Points, in no order, along strands that fork and pass close to each other.
(in the rows, 128 means zero)
Two points are linked if the straight distance between their rows is under 122. Some points are linked to none.
vese: [143 157  76  88 168  85  61  60 137 127 128  81 101  86 152 187 118 148
 154 140 132  83 148 157  92 129 162 135 136 175 118  83 156]
Luk: [136  43 112 125 131 119 192 112 203 130  90 131 155 176  90 127 155 102
  92 146 133 141 156 137 123  81 148 118  97 136 116 138 137]
Kesuz: [139 118 141 124 107  91 125 107  95 117 122 140 116 143 116 108 120  98
 169  96 103 122 125 116 126 127  98 133 130 101 142  71 153]
nesek: [137  88 144 104 131 132 127 116 146  95 108 142 137 165  97 112 136  82
 123 131 124 127 135 126 135 140 117 107  70 135  98 156 113]
sovo: [ 91 170  98 189 119 124  97 133 114  96 105 137  90  87 160 126 149 101
 150 115 101  73  98 117 157 132 105 163 206 107 144  63 128]
Nefe: [141 183 154 133 104 116 142 189 152 151  88 113 158 129 150  87 109 142
 101  74 160 205  49 114 131  97 100 120 155  30 159 167 123]
dun: [134  93 155 168 102 100 184 140  74 144 148 167 125 140 108 119 163 138
 133 141  94 131 156  94 134 136 104 143 159 115 165  78 136]
kalu: [147 136 208 124 113 134 159 182 163 134 115 156 165 157  98  95 131 127
  90 108 130 172 111  90 159 138 104 105 103  61 144 162  99]
nop: [104 127  97 132 161 157  86  74 140 110 151 146 149 141 170 212 126  87
 150 158 125  95 150 181 129 184 104 158 122 199  70 170 176]
Fale: [113 162 125 127 110 142 132 176 182 142  96  97 155 142 142  61  81 131
  95 102 153 170  47 135 147  83 134 119 152  62 131 163 104]
Ziva: [152 111 175 131  87 105 144 137  80 132 137 153 129 142 110 100 126 117
 154 101 110 150 124  95 129 144  88 131 124  89 161  85 132]
meko: [155  89 144  70 107  82 121  90  91 108 141 124 132 134 128 122 116  88
 159 108 131 150 132 130 102 126 118 116  88 144  81 106 161]
gera: [101 138 103 113 124 138 113 147 173 134 113  91 139 148 129  73  75 128
  99 120 143 137  73 151 141  88 157 112 144 103 113 151 101]
tadog: [114 101 133 172 157 172 160 141 109 142 171 136 121 118 100 163 159 183
 104 174 134 112 194 123 121 140 150 126 115 170 135 155 101]
muzuk: [101  97 151 178 142 145 199 154 130 106 122 182 138 179  93 103 168 117
 130 125  68 120 147  98 155 101  89 140 151 126 154 105 155]
Bup: [144 178 140  99  88 113 111 134 100 145 120 113 123  99 148  81  92 134
 151  71 127 155  99 123 116  90 105 122 130  90 146  92 134]
fivim: [134 119 169 107 116 141 132 153 136 120 131 138 149 154 100  80 118 111
 109 118 133 151 116 120 143 141 121 104  87 104 107 159  94]
dufol: [115 176 135 187 118 153 113 181  94 155 158 122  98  85 143 133 147 169
 112 157 154 118 132 112 139 155 148 137 169 107 161 134  91]
nuz: [132 152 118 111 119  84  96  96 101 125 116 118 104 102 143 120 111 115
 177  86 102 103 125 123 113 114 107 129 144 126 129  55 156]
nir: [117  62  82 145 163 147 175 121 157 148 126 106 137 150 108 165 145 146
  80 160 141 117 165 143 122  84 178 124 128 169 114 142 137]
mif: [ 98  99  80 157 161 141 126 112 156 138 119 107 118 146 104 159 138 141
  94 157 130  82 151 145 141 117 167 133 136 154 126 137 126]
Fab: [142  78 174 147 109 115 209 158 151 143 119 157 180 170  81  90 157 141
 112 127 119 173 141 104 134 102 108 119 126 103 134 114 123]
viz: [134 154 142  80 104 125 102 123 128 122 122 113 128 123 133  67  83 116
 149  86 121 151  95 129 121 107 114 113  99 107 113 116 126]
Marim: [ 94 119 115 149 153 163  88 105 151 120 129 125 121 145 106 144 120 137
 122 155 139  94 144 162 132 163 135 127  96 151 127 169 112]
fafi: [124 104  95  32 150 139  95  81 152 118 145  91 158 127 155 127  94  87
 119 128 155 133  85 181 117 133 186 119 112 200  65 196 132]
Sofig: [120 141 168 194 135 139 174 177 119 138 125 187 128 137 113 124 146 155
 109 129 103 122 151  75 156 149  99 132 157  81 203 130 117]
Teba: [124  86 133 126 150 156 148 118 162  84 102 168 143 176  92 130 155  74
 115 144 122 112 157 133 145 138 113 108  61 160  99 180 124]
rok: [130 183  90 113 143  95  57  76 127 122 113  96  89  50 147 166 129 166
 169 135 123  76 144 146  99 133 156 132 137 156 142  62 128]
mulun: [131  98  94  50 155 136 111  91 123 128 165  95 162 130 171 164 106  74
 121 145 161 139 103 176 119 141 179 127 121 213  59 184 157]
melom: [160 179 187 111  95 120 138 180 131 145 104 138 156 128 141  91 123 131
 126  57 145 208  51  98 125 106  85 124 135  29 165 158 142]
Gib: [129  60 132 140 121 110 194 138 168 140 105 138 167 176  80 104 153 120
 114 137 119 154 145 125 127  83 129 123 127 113 119 120 132]
Navor: [158 155 145  84 113 138 106 153 132 152 140  91 135 112 126  99  80 174
 100 116 161 169 103 138 112 129 158  92 103 101 143 151  76]
Lev: [ 83 103 113 164 162 180 147 130 159  96 121 169 126 176  98 139 151 116
 126 146  96  90 156 131 159 131 107 131 103 153 106 162 144]
Gimu: [126 188  89 160 118 112  78 112 127 121 110 106  78  39 155 147 144 151
 157 129 128  83 124 130 119 138 151 138 169 119 165  55 100]
Bori: [151 211 124 129  96 123  92 138  83 148 126 122  85  56 161 110 113 155
 152  85 133 130 109 111 115 122 121 134 149  95 170  91 113]
gipip: [140 154 162 179 129 145 134 170  97 166 156 127 111  97 116 149 137 196
 100 156 154 128 156 100 133 163 152 128 141 105 178 133  80]
dud: [178  77 130  53  94  74 137 103  83 131 141  98 136 128 132 126 105 107
 150 122 150 170 126 144  83 112 147 110 102 152  85  97 147]
gaki: [ 80 117 118 175 151 154 160 149 152  95 100 164 130 191  90 115 144 112
 120 132  84  89 127 126 173  99 103 141 150 117 132 115 152]
bili: [129 120 169 176 148 154 162 157 116 145 155 145 135 129  90 143 142 191
  84 155 140 127 182 100 132 148 143 113 109 125 161 149  91]
Mavif: [154  87 136  76 127 100 123  83 133  86 116 138 132 162 129 144 138  56
 145 121 130 130 144 133 115 142 111 112  65 160  88 134 159]
gelop: [ 79 124 100 155 163 159 110 110 114 110 152 145 124 147 151 174 143 108
 148 161 101  87 139 154 153 160 101 159 151 178  62 149 166]
kogul: [116  72 115 154 140 133 189 111 100 122 157 154 119 148 129 163 174 113
 126 151  95 122 189 114 121 119 112 140 134 174 109 113 175]
tof: [176 124 150  51  97 117 126 135 136 139 134  89 152 116 124  79  80 149
 122 118 156 186 100 138 106 112 156  94  92 108 111 145  77]
makuf: [ 66 134 106 184 146 156 117 129 113 104 138 159 110 132 155 165 160 118
 165 171  76  69 140 130 158 159  94 173 174 161  84 125 154]
Puga: [108 181 141 226 131 155 148 185 125 132 121 182 101  97 142 133 161 158
 115 148 117 105 133  77 151 162 116 153 179  84 203 142 101]
gor: [138 120 117  14 131 127  99  83 153 107 132  98 155 114 152  78  88  84
 140 113 142 143  75 159 109 115 164 110  95 189  49 189 115]
der: [ 95 136 110 128 135 155 102 149 132 143 148 100 131 136 123 100  99 137
 104 138 144 122  98 151 147 123 154 118 143 130 101 154 108]
gusov: [144 110  95  65 152 105  89  77 106 121 161 100 133 125 165 178 106  92
 139 136 153 131 137 156 100 141 149 128 106 193  78 138 168]
nadu: [124 134  87 131 170 127  70  57 158 110 130 117 115 123 159 229 129 119
 145 161 137  79 163 174 107 174 133 152 108 189 119 148 164]
Lirig: [ 87 136  90 151 164 152  66  74 181 109 115 116 107 135 124 178 115 138
 138 157 128  60 133 179 125 160 134 139 111 163 131 159 139]
sep: [132 181 134 204 108 132 145 180  85 136 126 167  98  88 155 115 161 131
 123 124 121 123 110  81 146 150 102 163 197  73 194 119 117]
Simam: [154 113  88  64 144  81  98  78 129 124 126  83 117 122 141 160 100 126
 138 125 142 125 142 152  89 120 162 115 108 165 116  97 158]
dasi: [125 143 127  42 123 134  90 104 135 119 134  99 138 113 141  67  74 109
 146 103 130 150  78 149 119 102 141 110  96 146  71 142 125]
topot: [185  82 149  50  88  89 149 122 125 135 127  93 156 128 120  90  92 131
 139 133 152 192 106 147  95 101 154 103  96 119  87 124  91]
gumod: [181 160 199  88  76 103 140 159 137 147 101 137 161 126 132  83 119 135
 151  62 139 199  67 105 126 104  82 121 113  45 169 119 125]
Danoz: [151  91 200 131 120 122 197 164 139 128 134 174 168 165  83  97 161 134
  98 124 115 165 156  90 140 129 101 107  99 100 134 139 107]
legan: [171 173 143 148  91 103 139 177  96 169 121 103 120  87 148 133 121 183
  98 101 162 174 102 117 119 122 135 126 175  65 189 114  97]
ged: [ 82 158 119 179 136 140  94 133 112  83 107 160  93 123 155 137 138  97
 181 133  78  67 117 113 158 153  88 170 175 123 133  91 149]
mavu: [141  48  99 129 148 126 177 101 184 135 104 112 142 160  99 168 144 115
  81 154 148 130 172 141 114  89 169 117  90 164 126 142 145]
naz: [128 193 116 179 107 154  73 142 110 132 144 117  82  39 151 151 159 171
 156 158 149 103 124 121 113 174 159 146 163 113 170 104  77]
Mutaz: [173 208 132 126 102 120 105 161  92 167 123 108  94  67 155 133 117 189
 118  89 159 156 110 115 109 132 140 123 151  82 192 116  97]
gok: [114 126 165 181 131 135 178 170 138 128 110 177 144 167  94 105 145 127
 119 117  95 129 134  89 165 123  94 135 152  79 187 116 128]
beder: [139 121  93 124 156  98  94  71 119 112 143 116 109 127 168 222 143 103
 155 156 131  91 176 137 108 166 124 154 119 185 108 111 175]
vizag: [121 105 114 127 132 100 112  96  90 110 147 128 108 134 147 168 138  96
 161 139 108 104 160 125 127 158 108 142 126 158  98 104 167]
Viv: [110  88 114 159 151 154 165 128  99 134 165 143 116 133 114 166 165 144
 121 161 122 110 189 123 126 135 135 133 119 174 113 137 133]
Gagad: [127  62 136 145 111 102 195 123  82 143 153 147 135 157 110 137 169 118
 135 143 108 143 170 109 120 117 112 141 148 153 122  84 169]
vefa: [ 96 140 116 154 131 160 115 172 101 163 169 104 120 117 129 116 121 154
 107 155 153 115 121 142 147 128 157 131 164 139 114 145 100]
Gipu: [108 231  99  93 139 167  73 116 187 143  83 108 116 101 132  66  77 159
 124  80 134 134  85 146 132  88 130 103 109 106 168 150 110]

A fork is a point with three links. Follow the links from the first point to the second and name the forks in between, in order.
mif; beder -> nadu
kalu; dud -> nesek
Viv; mulun -> dufol

A fork is a point with three links, a tip a point with one. Leave the first point through the second and follow the links. Name the first fork or tip that comes.
nesek; Mavif -> Navor
nadu; nop -> sovo
mavu; nir -> nadu
fafi; gor -> legan

Name the points in between on the shortest way along the links from the first point to the second, in order.
Bori; gor -> Bup viz dasi
bili; vese -> gipip dufol naz Gimu rok
gumod; Gimu -> melom Nefe Fale gera der vefa dufol naz
ged; nir -> makuf gelop nop nadu Lirig Marim mif
Fab; beder -> Gib Luk mavu nir mif Marim Lirig nadu
nesek; Fab -> fivim kalu Danoz
